Each row is a point on a landscape with many peaks, with its height.
From any point a climber steps to the highest of the 2 points nearest to it. It stops when none of these is higher. Distance is the straight distance between rows; heights are no part of it.
neb height 3.80: 43, -8, 0, -16, -35, -1, 11, -1, 33, 1, -29, -22, -12, -4, -10, -1, -21, 32, -16, -15, 12, -18, 13, -10, -6, 2
rono height 4.35: -38, 2, -19, -1, 6, 15, 16, -10, -15, -12, -13, 1, 9, 8, 5, -10, 12, 35, -24, -16, -37, 2, 30, -7, -5, -12
gak height 7.81: 13, -37, 3, -30, -6, 11, 16, 2, -6, -20, -4, -12, -21, 1, -12, -32, 21, 42, -6, -5, 10, 19, 23, 11, 4, -13
Loni height 3.57: -2, 18, -2, 12, -39, 2, -5, -23, -4, -11, 40, -21, 41, -14, -14, 44, 5, -1, 3, -10, 10, 11, -15, -1, -9, -21
nuti height 6.93: 14, -34, 13, -25, 5, 6, 0, 1, -12, 4, 13, -6, -4, 5, -5, -14, 30, 20, 10, 11, 10, 25, 3, 13, 5, -6
Dono height 8.57: -3, 3, 3, -3, 44, -11, -15, -2, -11, -11, 34, 19, 0, -30, -5, -22, 9, 17, 29, 8, 27, 5, 2, -14, 18, 24
gase height 1.77: 14, 6, -27, 0, 3, -25, -7, 2, 20, 13, -14, -13, -28, 1, 18, 26, -32, -38, -3, 20, -25, -38, -19, 6, -9, 6
Vufi height 5.77: 14, 9, 4, 19, 22, -15, -30, 5, 21, 16, -10, -11, -19, -9, 17, 14, -10, -34, 14, -4, -8, -24, -22, -4, -13, 6
vad height 5.20: -39, -10, -15, 24, 7, 17, 9, -20, -24, -18, 0, 11, 14, 13, -4, -23, 26, 18, 0, -18, -8, 22, 13, 5, 8, 6
Vir height 6.46: -28, -7, 18, 28, 19, -15, -10, -19, 4, -4, -22, 3, -14, 27, 7, -42, 23, 3, 32, 7, -11, 11, 17, 1, 12, 24
gam height 4.57: 37, 17, 1, 29, -20, 21, -2, -10, -5, -2, 25, 6, 26, -23, 2, -7, -9, -2, -2, -15, 10, 10, -14, 4, 6, 11
rumir height 6.10: -8, 8, -9, 29, -34, 11, 17, -6, -1, -22, -18, 17, 13, 15, -6, -28, -30, 2, -5, -20, 11, -2, 17, -8, -13, 3
taba height 2.19: 0, 4, 4, 6, 8, -3, 1, -24, 9, -11, -5, -19, 21, -2, -8, -9, 20, 47, -10, -35, -20, -18, 30, -15, 0, 17
binat height 6.07: 14, 0, -4, 34, -34, 5, 4, -8, -20, -31, 13, -2, 23, -2, -13, -12, 2, 24, 6, -18, 34, 8, 1, 7, -5, 5
gimut height 2.81: 21, -5, 5, -14, -17, -12, 10, -10, 28, 13, -34, -28, -28, 5, -3, -5, -12, 34, -16, -14, -41, -17, 28, -7, 1, 6
Totaz height 6.47: 26, -17, -8, 11, -33, -3, 18, -22, 21, -1, -11, -51, 1, 4, -15, 12, -1, 16, -15, -37, 14, 1, 4, 2, -17, -13
nofa height 5.85: -7, -1, -6, 24, -10, -2, -9, 9, -30, -11, 0, 23, 21, 7, 5, 19, -1, -30, 27, 21, 17, 20, -19, 4, 2, -10
vibil height 2.44: 4, -9, -16, 21, 12, -16, 5, -18, 18, 7, -16, -41, -10, 25, 8, 40, 10, -5, 11, -7, -38, -20, 0, 11, -19, 1
Zagob height 2.59: -12, 12, 16, 37, 41, -14, -30, 2, 0, -14, 13, 22, -2, -9, -3, -1, -11, -49, 23, -3, 26, 4, -6, -17, -1, 0
Lorog height 4.29: 31, 6, 12, 43, -20, 23, 6, -20, -2, -6, -5, 11, 9, -7, 6, -37, -12, 9, -8, -19, 17, 6, -10, 17, 8, 28
Zivun height 5.02: -5, -3, 14, -34, -20, -9, 16, 27, 8, 16, -23, 43, -11, 20, -6, -27, -26, -14, -17, 28, 7, 6, -3, 15, 11, -2
lile height 4.19: 26, 41, -7, 6, -34, 15, -5, -1, 3, 1, 8, -5, 24, -5, 4, 30, -35, -14, -4, 4, 7, -20, -11, -22, -7, -6
Boli height 2.78: 6, -25, 11, -11, -15, 14, 19, -16, 15, -4, 11, -34, 10, -9, -10, -2, 5, 39, -17, -33, 5, 18, 22, 4, -6, -15
Kekoz height 1.72: -39, 10, -5, 14, -17, -12, 11, -14, -15, -41, -13, 4, 22, 30, -25, -8, 17, 24, 23, -4, 27, -5, 7, -9, -7, 16
Fem height 1.23: -10, -16, 8, -18, 19, 10, 10, 26, -20, 21, -18, 28, -12, 8, 19, -2, -15, -40, 1, 13, -18, 15, -2, 11, 6, -18
Sanu height 4.06: -23, 13, -1, 0, 20, 20, 4, -11, 6, 4, -8, 6, 10, -14, 16, -8, 6, 21, -19, -18, -37, -4, 19, -5, 4, 0
gevi height 5.21: 2, 23, -2, -6, -3, -11, -20, 11, -6, 1, 13, -8, 4, -15, 2, 55, -17, -40, 17, 7, 2, -9, -24, -8, -16, -27
pomu height 5.80: -21, 11, 20, 19, 4, 3, -3, 3, 7, 9, -6, 38, 1, 6, 3, -47, -4, -8, 9, 15, -1, 16, 7, -5, 20, 26
Sorul height 1.76: -24, 21, -10, -26, -2, 15, 13, 14, -1, -3, -15, 28, 7, 2, 5, -13, -23, 13, -25, 3, -10, -14, 17, -11, 0, -4
lusup height 6.63: -26, 30, 4, 21, 31, 7, -20, 3, -19, -12, 24, 11, 32, -28, 8, 6, 16, 4, 0, -8, -3, -4, -4, -13, 3, 7
kele height 2.03: -25, -15, -6, -3, -13, -13, -1, -3, -8, -24, -11, -10, 4, 33, -15, 17, 13, 14, 15, 6, 10, -7, 15, -6, -15, 6
fote height 5.46: 31, -3, -25, 2, -26, -18, -1, 4, 20, 0, -9, -25, -10, 18, -5, 38, -15, -24, 16, 17, 20, -29, -29, -6, -16, 3
kenav height 5.58: -24, -11, 3, 37, 20, 19, -3, -6, -20, -1, 10, -3, 13, -4, 9, 0, 33, 9, 3, -6, -12, 28, -4, 10, 1, -4
Veba height 3.91: 42, -18, -10, 11, -48, -10, 24, -11, 18, 20, -42, -14, -43, 21, 8, -10, -9, -10, -15, -7, 4, -10, -15, 29, -7, -11
Guf height 2.62: 15, -24, 7, 16, 5, 10, 8, -17, 14, 28, -13, -30, -9, 7, 15, 10, 10, 6, -15, -18, -36, 6, 1, 19, -4, -3
lapa height 5.43: 1, -31, -1, 16, -16, 2, 4, -14, -17, -25, 10, -16, 12, 13, -14, -4, 22, 15, 20, -9, 32, 27, -3, 10, -5, 1
soni height 3.21: 27, -20, 3, -22, -8, -3, 10, 0, 17, 1, -16, -27, -2, -3, -4, -5, 0, 40, -15, -16, -6, -5, 30, -10, -9, -9
belif height 4.64: -45, -1, -27, -23, -5, 5, 15, 20, -29, -15, -12, 30, 0, 18, 0, 0, 9, 1, -9, 18, -1, 4, 20, -15, -1, -12
gidu height 1.64: -14, 11, 10, -11, 13, -9, -20, -10, -3, -12, 15, -14, 18, 8, -12, 20, 23, 29, 16, -8, 14, -24, -1, -17, 0, 17
Kegu height 1.22: 4, 13, 8, -2, 2, 3, -13, 6, -23, -14, 34, 14, 26, -28, -1, 5, -3, 4, 17, 6, 33, 16, -7, -4, 16, 5
Potof height 4.08: -32, 11, -16, -13, 26, -3, -6, 16, -16, -2, -8, 13, 5, 8, 2, 12, 13, -1, 4, 8, -14, -9, 7, -11, -3, -7
vogo height 0.72: 19, 7, 15, -8, 18, -10, 3, 16, 17, 42, -4, 6, -29, -6, 14, -6, -34, -34, -29, 2, -23, -14, -23, 23, 4, -9
vit height 3.29: -13, 9, -7, -19, 16, 22, -3, 9, -27, -4, 18, 36, 28, -23, 17, -8, 11, -1, -4, 9, 4, 19, -1, -6, 22, -15
pozav height 0.42: -10, 8, -30, -18, -12, 2, 12, 12, -8, -12, -7, -4, 8, 16, 2, 31, -18, 5, -18, -5, -21, -13, 9, -11, -9, -20
sisaz height 7.64: -20, 27, 7, 7, 47, -3, -30, 3, -15, -13, 38, 27, 12, -41, 1, -17, 3, -9, 17, -8, 21, 7, -4, -17, 9, 2
Gedi height 2.42: 21, 11, -12, -21, -18, -2, 17, -2, 40, 18, -36, -6, -7, 4, 4, -7, -28, 16, -37, -12, -28, -29, 23, 0, 4, -3
bonu height 4.92: 30, -16, -17, 19, -42, -8, 13, -21, 29, -2, -32, -28, -24, 14, -5, 7, -17, 6, -9, -21, 1, -20, 4, 14, -20, -1
Rig height 1.51: -9, 28, -4, -14, -5, 9, -9, 13, 10, -1, 3, 30, 20, -10, -4, -14, -13, 5, -2, 5, 6, -14, 10, -29, 9, 10
puvos height 6.97: -5, 7, 15, 37, 36, -14, -30, -6, 28, 11, -16, 0, -19, 9, 7, -9, 2, -32, 24, 0, -23, -15, -7, -6, -3, 18
pire height 6.71: 37, -4, -5, 13, -45, -9, 0, 9, 6, 7, -22, -10, -4, 2, 6, 18, -11, -18, 15, 20, 27, -6, -31, 0, -12, 5
Rad height 4.09: 24, 11, 30, -25, 13, 6, -14, 10, 3, 12, 28, 9, 1, -46, 3, -13, -18, -16, -3, -4, 20, 10, -11, -11, 10, -6
pef height 1.70: -6, -14, -33, 5, -32, 3, 31, 0, -3, -12, -11, -26, -12, 30, 11, 16, -22, -5, -30, -14, -32, -11, 8, 21, -22, -25
sebu height 5.27: -11, 15, -21, 6, -29, 8, 10, 10, -9, -12, -12, 14, 18, 15, 1, 5, -19, -10, 7, 0, 15, -10, 8, -21, -12, -8
muk height 4.07: 28, 12, -47, -1, -35, -14, 12, 0, 12, -7, 4, -19, -16, 16, 11, 50, -29, -38, -3, 14, -19, -15, -29, 8, -8, -4
pevo height 3.01: -5, -11, -6, -34, 8, 20, 5, 7, -26, 0, 23, 16, -5, -14, 6, 3, 24, 7, -13, 23, 12, 33, -9, -1, 20, -27
vom height 5.49: 2, -3, 15, 17, 9, 7, -12, 3, 5, 13, -7, 9, -5, 5, 12, -26, 4, -13, 11, 10, -1, 8, -10, 10, 6, 15
Ziluk height 2.02: 10, -23, -34, 13, -16, -8, 23, -18, 15, -2, -8, -42, -20, 28, 5, 31, -7, -6, -18, -10, -48, -16, -6, 19, -23, -14
dezi height 3.96: 26, 10, -26, -8, -12, -26, -15, -9, 30, 12, 10, -38, -16, -7, -3, 59, -23, -22, 6, 8, -3, -37, -24, 2, -16, 0
boni height 4.15: -32, 3, -12, -16, -8, -12, 10, 33, -6, 5, -20, 28, -4, 22, 13, 5, -20, -34, 0, 31, -26, -9, 11, -3, -5, -1
Fega height 3.55: 15, 2, 16, -24, 5, 9, -18, 12, 1, 11, 21, -16, 9, -31, -8, 12, 2, 6, 3, 6, 10, 19, -1, -10, -3, -7
sor height 2.41: 20, -20, 14, 38, 13, 2, -4, -17, 9, 22, -22, -20, -8, 13, 21, -2, 14, -19, 5, -2, -23, 4, -19, 11, -9, 2
gog height 1.89: -2, 14, -1, 3, 3, -6, -13, -14, 16, -4, 9, -30, 17, 2, -10, 21, 9, 32, -13, -14, -13, -36, 13, -16, -7, 15
vini height 2.70: 4, 13, -23, 3, 24, -28, -23, -1, 25, 1, 9, -33, -17, 3, 5, 53, -22, -42, 9, 6, -18, -47, -29, 1, -15, 1
Bipav height 4.89: -17, -14, 3, 13, 3, -9, -4, -24, -24, -17, 28, -15, 20, 6, -9, 22, 41, 22, 18, -8, 27, 16, -15, 12, -2, 1
Mar height 7.10: 24, 10, -7, 26, -46, 14, 12, -9, 9, -18, -14, -4, 16, 6, -10, -5, -19, 14, -4, -27, 23, -7, -2, 1, -11, -2
sikib height 2.47: -6, -8, -7, -25, -15, -7, 1, 1, -2, -9, 4, -33, 5, 23, -20, 29, 15, 17, 5, -2, 11, -19, 9, -13, -23, -10
lofig height 2.26: 41, 0, 21, -11, -16, -9, 12, 3, 18, 14, -28, -2, -12, -4, 1, -17, -14, -2, -11, 8, 11, -6, -7, 2, 9, 14
rem height 2.63: 31, -7, 11, -25, -9, 3, -7, 24, 10, 22, -5, 2, -14, -7, 4, 2, -19, -13, 1, 20, 24, -8, -14, -4, -6, -2
dob height 0.73: -4, 5, -7, -35, -4, 13, 17, 12, -8, 11, -5, -3, -2, -1, 12, 24, -15, 8, -27, 10, -37, 9, 9, 2, -7, -27
Reki height 6.77: -19, -28, 9, 19, 8, -19, -7, -3, -16, -13, -15, 8, -7, 22, -7, -19, 33, -4, 38, 17, 8, 10, 12, -4, 4, 25
Lono height 3.79: -1, -4, 6, -14, 32, 14, -2, -4, -3, 4, 6, 13, 10, -27, 6, -10, 10, 27, -13, -5, -11, 10, 18, -8, 12, 0
gasu height 6.33: -28, 10, 27, 31, 31, -18, -26, -1, 24, 5, -33, 15, -17, 16, -2, -37, 10, -18, 19, 8, -32, 4, 12, -6, 9, 31
bili height 2.31: 7, 0, -44, 9, -48, 9, 24, -7, 6, -17, 8, -32, -2, 13, 5, 35, -30, -11, -25, -23, -17, -2, -11, 18, -20, -31
Tikig height 3.03: -37, 18, 16, 15, 50, -4, -24, 2, -16, -11, 24, 20, 8, 2, 7, 18, 3, -35, 21, -12, 15, -7, -13, -11, 0, -9
Rup height 4.21: -18, 1, 1, 8, -29, -4, 0, -9, -29, -14, 31, -19, 32, 9, -18, 38, 22, 1, 14, -17, 25, 17, -18, 4, -7, -19
Numi height 4.49: 32, 16, 14, -4, 8, -10, -17, 0, 31, 23, -4, -23, -7, -26, 1, 14, -19, -8, -4, -4, -7, -24, -13, -8, -10, -1
Kozol height 3.27: -39, -5, -2, 7, 14, -23, -13, 3, -4, -1, -36, -3, -15, 50, -5, 6, 20, -13, 22, 13, -31, -10, 17, -13, -7, 10
sareb height 3.11: 5, 40, 6, 4, 17, 14, -13, 1, 10, 9, 20, 0, 22, -35, 5, 16, -27, -19, -7, -3, -6, -15, -8, -16, 5, -7
ruvar height 6.28: -2, -34, 14, -35, 25, -2, -11, 18, -4, 13, -1, 1, -26, 0, 10, -10, 24, 4, 0, 20, -9, 12, 7, 3, 9, -1
mog height 4.69: 10, 18, 32, -19, 1, 12, -2, 18, -1, 16, 7, 30, 2, -21, 6, -23, -30, -36, -13, 8, 19, 4, -17, 10, 16, -5
fono height 4.97: 29, 30, 2, 21, -35, 14, -4, -6, -11, 3, 7, 12, 29, -18, -1, 10, -27, -20, 7, 3, 28, 7, -27, -1, 2, 3
Rezu height 3.30: 46, -12, 5, 1, -30, -2, 22, -11, 19, 30, -26, -13, -32, 7, 4, 11, -21, -5, -36, -1, -16, -12, -16, 43, 1, -12
dom height 1.53: -39, 11, -2, 23, 2, -12, -8, -7, -15, -26, -3, 17, 23, 24, -8, -7, 6, 0, 36, 13, 34, -7, 1, -14, 2, 23
Fego height 3.68: 15, 18, 3, -4, 9, 11, -5, 1, 25, 21, 14, -26, 20, -34, 4, 25, -10, -2, -14, -11, -24, -7, 0, 1, -6, -5
ninep height 4.50: -23, -18, 3, 22, 0, -3, 2, -25, 15, 5, 18, -46, 17, 4, -19, 27, 39, 35, -1, -31, -9, 7, 2, 17, -20, 0
Niva height 1.38: -3, 10, 2, 6, -7, -8, -18, 9, -6, -13, 13, 13, 16, 5, -8, -11, 1, -1, 31, 17, 35, 8, -6, -9, 8, 20
Tuz height 4.65: 10, -5, 33, -26, 25, 5, 5, 0, -9, 17, 9, 30, -13, -9, -9, -55, 0, 3, -16, 16, 14, 9, 2, 32, 51, 12
sal height 6.26: 19, -4, 9, 5, 20, 3, 1, 0, 6, 9, 7, 13, -2, -14, -8, -48, 12, 31, 12, 9, 3, 5, 20, 4, 33, 38
bal height 5.22: -30, -2, 8, 20, 31, -4, -8, -21, -1, -2, 36, -24, 18, 0, -9, 21, 48, 34, -7, -21, -14, 1, -6, -1, 0, 4
Gofin height 1.42: 7, -13, 17, -25, 26, 8, -2, 25, -14, 25, 8, 21, -14, -23, 12, 1, 2, -41, 4, 6, 3, 16, -7, 1, 8, -29
ribi height 7.05: 3, -19, -10, -32, -4, 8, 22, -6, -7, -28, 11, 6, -16, -6, -9, -59, 8, 51, -10, 2, 19, 16, 29, 7, 23, 1
lurer height 5.14: 22, -4, 29, 9, 5, 14, -3, 8, -1, 29, 2, 21, -2, -14, 10, -22, -9, -20, -9, 2, 15, 11, -17, 13, 23, 18
nef height 6.67: 13, -9, -2, -7, -12, -3, 20, -20, -1, -16, 9, 11, -27, -10, -15, -78, 4, 48, 8, 1, 12, 10, 37, 10, 25, 28
Mel height 6.76: -11, 10, 10, 23, 50, 1, -23, -6, -19, -13, 49, 14, 14, -42, 3, 6, 20, -4, 21, -19, 17, 32, -25, -1, 12, -1
tofa height 5.10: -25, 3, -6, -19, -19, 18, 15, 16, -18, -14, -8, 40, 7, 24, -8, -33, -3, 0, -6, 17, 16, 10, 18, -5, 14, 1
Vud height 5.70: 9, 6, -18, 10, -44, -13, 10, 10, 1, -7, -13, 14, 2, 20, -8, 10, -19, -18, 14, 24, 30, -10, -13, -11, -14, 8
dof height 2.68: -18, -14, -8, -28, 10, 14, 20, 0, -17, -11, 12, 6, 0, -11, 0, -1, 29, 37, -24, 1, -4, 32, 3, -2, 6, -27
funav height 6.45: 17, 3, -2, 23, -2, 6, 12, -16, -5, -5, 7, 27, -5, -15, -14, -64, -6, 30, 15, 9, 26, 12, 18, 18, 32, 37
Vobab height 7.88: -15, -17, 0, -7, 25, -15, -15, -4, -18, -21, 23, 5, 1, -3, -7, -15, 41, 25, 35, 21, 23, 1, 3, -8, 9, 27
rumed height 5.66: 15, 12, 8, 19, -12, 2, -12, 16, -3, 4, -13, 14, 8, -8, 1, 1, -25, -42, 12, 8, 29, 4, -26, -4, -1, 1
sava height 3.26: -19, -32, -4, 0, 0, 13, 22, -14, -19, -21, 11, -16, 0, 6, -6, 9, 44, 31, -2, -26, -6, 26, 11, 10, -14, -18
Pasu height 2.89: 35, -10, 19, 10, 4, 6, 11, -7, 18, 32, -31, -10, -22, -6, 6, -4, -4, -9, -27, -9, -26, -11, -12, 23, -3, 5
pep height 1.96: -25, 13, -7, -21, 8, -10, 2, -7, -22, -24, 9, 3, 19, 0, -15, -3, 30, 43, -1, 3, 17, -16, 17, -28, 5, 9
lesoz height 1.01: -2, -17, -8, -33, 6, 2, 11, 29, -14, 4, -10, 1, -22, 17, 10, 19, -11, -19, -14, 21, -23, 8, -6, 11, -7, -23
liten height 1.75: -9, -3, 12, -16, 50, 1, -19, 18, -6, 11, 19, 13, -23, -30, 4, 3, 0, -49, 2, -19, 5, 5, 4, -9, -7, -25
leso height 3.52: -23, -5, 8, -4, 30, -11, -16, 19, -12, -9, 10, 6, 1, -2, 0, 22, 18, -21, 24, 5, 7, -3, -9, -6, -13, -7
Dibar height 2.84: -17, -7, -7, 11, 3, -23, -10, -14, 15, 0, -35, -27, -21, 44, 1, 27, 12, -4, 11, 8, -38, -34, 7, -5, -19, 8
kivo height 2.30: -16, 4, -20, -21, 8, 6, 11, -1, -20, -18, 19, 6, 13, -18, -20, 13, 37, 43, -8, -5, 16, 9, 6, -11, 10, -12
Pifez height 3.53: -30, -2, -1, -10, 43, 15, -6, 2, -24, 8, 20, 24, 2, -26, 13, -15, 23, 13, -9, -1, -24, 24, -8, -5, 22, -6
mefe height 5.91: -30, 21, -4, 14, 20, 11, -7, -24, -17, -19, 25, 0, 23, -8, -7, 2, 29, 36, 1, -14, -8, 5, -2, -7, 7, 11
mita height 4.80: -25, 2, -13, -1, -4, 15, 15, -8, -13, -28, -16, 5, 6, 17, -3, -32, 7, 19, -14, -23, 5, 7, 25, -4, -5, -8
kas height 3.02: 9, -9, 0, -35, -13, -5, 3, 12, 6, -3, 24, -24, 12, -8, -14, 37, 9, 23, 0, 12, 8, 5, 6, -13, -11, -15
Mazig height 7.25: -26, -14, -1, -10, 4, -28, 6, -12, -13, -30, -11, 9, -6, 23, -13, -22, 38, 26, 32, 24, 24, 6, 22, -15, 5, 20
ferer height 5.05: 13, 0, 35, -34, 32, -7, -9, 17, 6, 30, -7, 19, -20, -15, 1, -37, -13, -6, -16, 11, 5, 2, 4, 7, 25, 4
lodo height 3.18: 4, 4, -43, 13, -41, -7, 20, -12, 0, -10, 14, -38, 1, 23, 1, 56, -10, -33, -3, 9, -19, -4, -22, 15, -25, -19
Davum height 3.82: -14, -26, -4, -1, -20, -4, 9, -8, -4, -4, 26, -37, 7, 4, -14, 29, 35, 29, -6, -12, 10, 26, 6, 13, -20, -17
Leri height 5.60: -1, -4, 14, -30, 36, -1, -17, 22, 12, 20, -14, 10, -25, -17, 8, -20, -7, -9, 6, 14, -15, -9, 9, -6, 7, 1
mamu height 2.06: -1, 10, -5, -14, -24, 5, 19, 11, 13, -1, -33, 8, -6, 13, -5, -23, -26, 15, -22, -15, -13, -15, 30, 2, -5, -4
Fupag height 5.44: -2, -4, 6, -5, -30, 7, 11, 6, -2, 6, -25, 33, 0, 20, -3, -34, -17, -8, -7, 9, 12, 7, 4, 4, 13, 14
zaso height 1.03: 8, 13, -1, -10, 1, -4, 4, 16, 17, 25, -17, 17, -10, -3, 11, -9, -25, -18, -14, 12, -26, -22, -3, -5, 3, 5
sabod height 1.30: 19, -3, -13, -4, -12, -8, 9, 6, 19, 20, -24, -4, -31, 16, 15, 15, -21, -9, -15, 10, -38, -22, -8, 10, -7, 8
Sani height 4.82: 35, 2, 35, -19, -2, 15, 9, 2, 0, 17, 5, 12, -2, -11, 3, -35, -6, 5, -21, 14, 16, 9, -4, 29, 25, 9
Piti height 2.46: 15, 2, 3, -2, -7, 19, 2, -20, 16, 0, 23, -26, 21, -24, -5, 4, 9, 49, -26, -26, -12, -2, 20, -10, -2, 0
vomog height 6.09: -8, 3, 12, 38, 27, 11, -16, -7, -15, 5, 26, 6, 9, -27, 21, 1, 22, -20, 7, -7, -1, 28, -19, 13, 9, -1
Kobam height 4.56: -14, -4, 2, -45, -3, -12, 13, 33, 2, 13, -25, 34, -14, 19, -1, -9, -15, -16, 10, 35, -10, 2, 17, -14, 6, -1
Vepov height 6.82: -3, 1, -6, 14, -6, -16, -19, 25, -12, 3, 0, 4, 0, 6, 7, 30, -24, -44, 25, 18, 16, 3, -18, 6, -17, -8
Rur height 2.20: -18, -4, 18, 4, 51, -5, -21, 7, 0, 0, 20, 33, -26, -14, 0, -25, -6, -47, 12, -10, 22, 9, 1, -21, 6, -2
Bodo height 3.42: -2, 43, 1, 14, -16, 18, -10, -7, -6, -1, 25, 1, 43, -15, -3, 27, -14, -7, -6, -7, -4, 0, -15, -7, -6, -17
mos height 3.67: -24, 4, -14, 12, -10, -15, 5, 14, 8, -3, -30, 14, -4, 41, 4, 13, -8, -20, 17, 19, -16, -10, 4, -15, -15, 16
Nefin height 6.04: 5, 4, 23, 15, 21, 6, -7, -5, 15, 13, 7, 31, -4, -19, 2, -60, -4, -4, 10, 6, 11, 5, 3, 17, 31, 39
sima height 3.17: 47, -14, 3, -25, -19, 5, 5, 17, 14, 21, -1, -13, -19, 2, 3, 13, -21, 7, -26, 11, 2, 4, -6, 6, -9, -16
zub height 5.45: -15, -19, 20, 33, 48, 1, -25, 2, -2, 23, 11, -1, -13, -15, 19, -7, 18, -47, 10, -11, -11, 22, -14, 10, 3, -9
kipam height 3.92: 37, -16, -18, -5, -38, 1, 13, 1, 12, 3, -15, -27, -14, 2, 6, 26, -14, -4, -8, 3, -3, -3, 0, 11, -21, -10

Call two points neighbours if one is among the 2 nearest of the other. Go from one point of each pair to the other, from neighbour to neighbour, staying as high as possible. Name the lowest point that can't be avoided.
Totaz, Dono: gidu
pire, Dono: sareb
pire, Mar: sebu
Dono, puvos: gasu

Where does a climber stop that starts at each point below?
Niva: gak
Sani: gak
dob: Fupag
Ziluk: Fupag
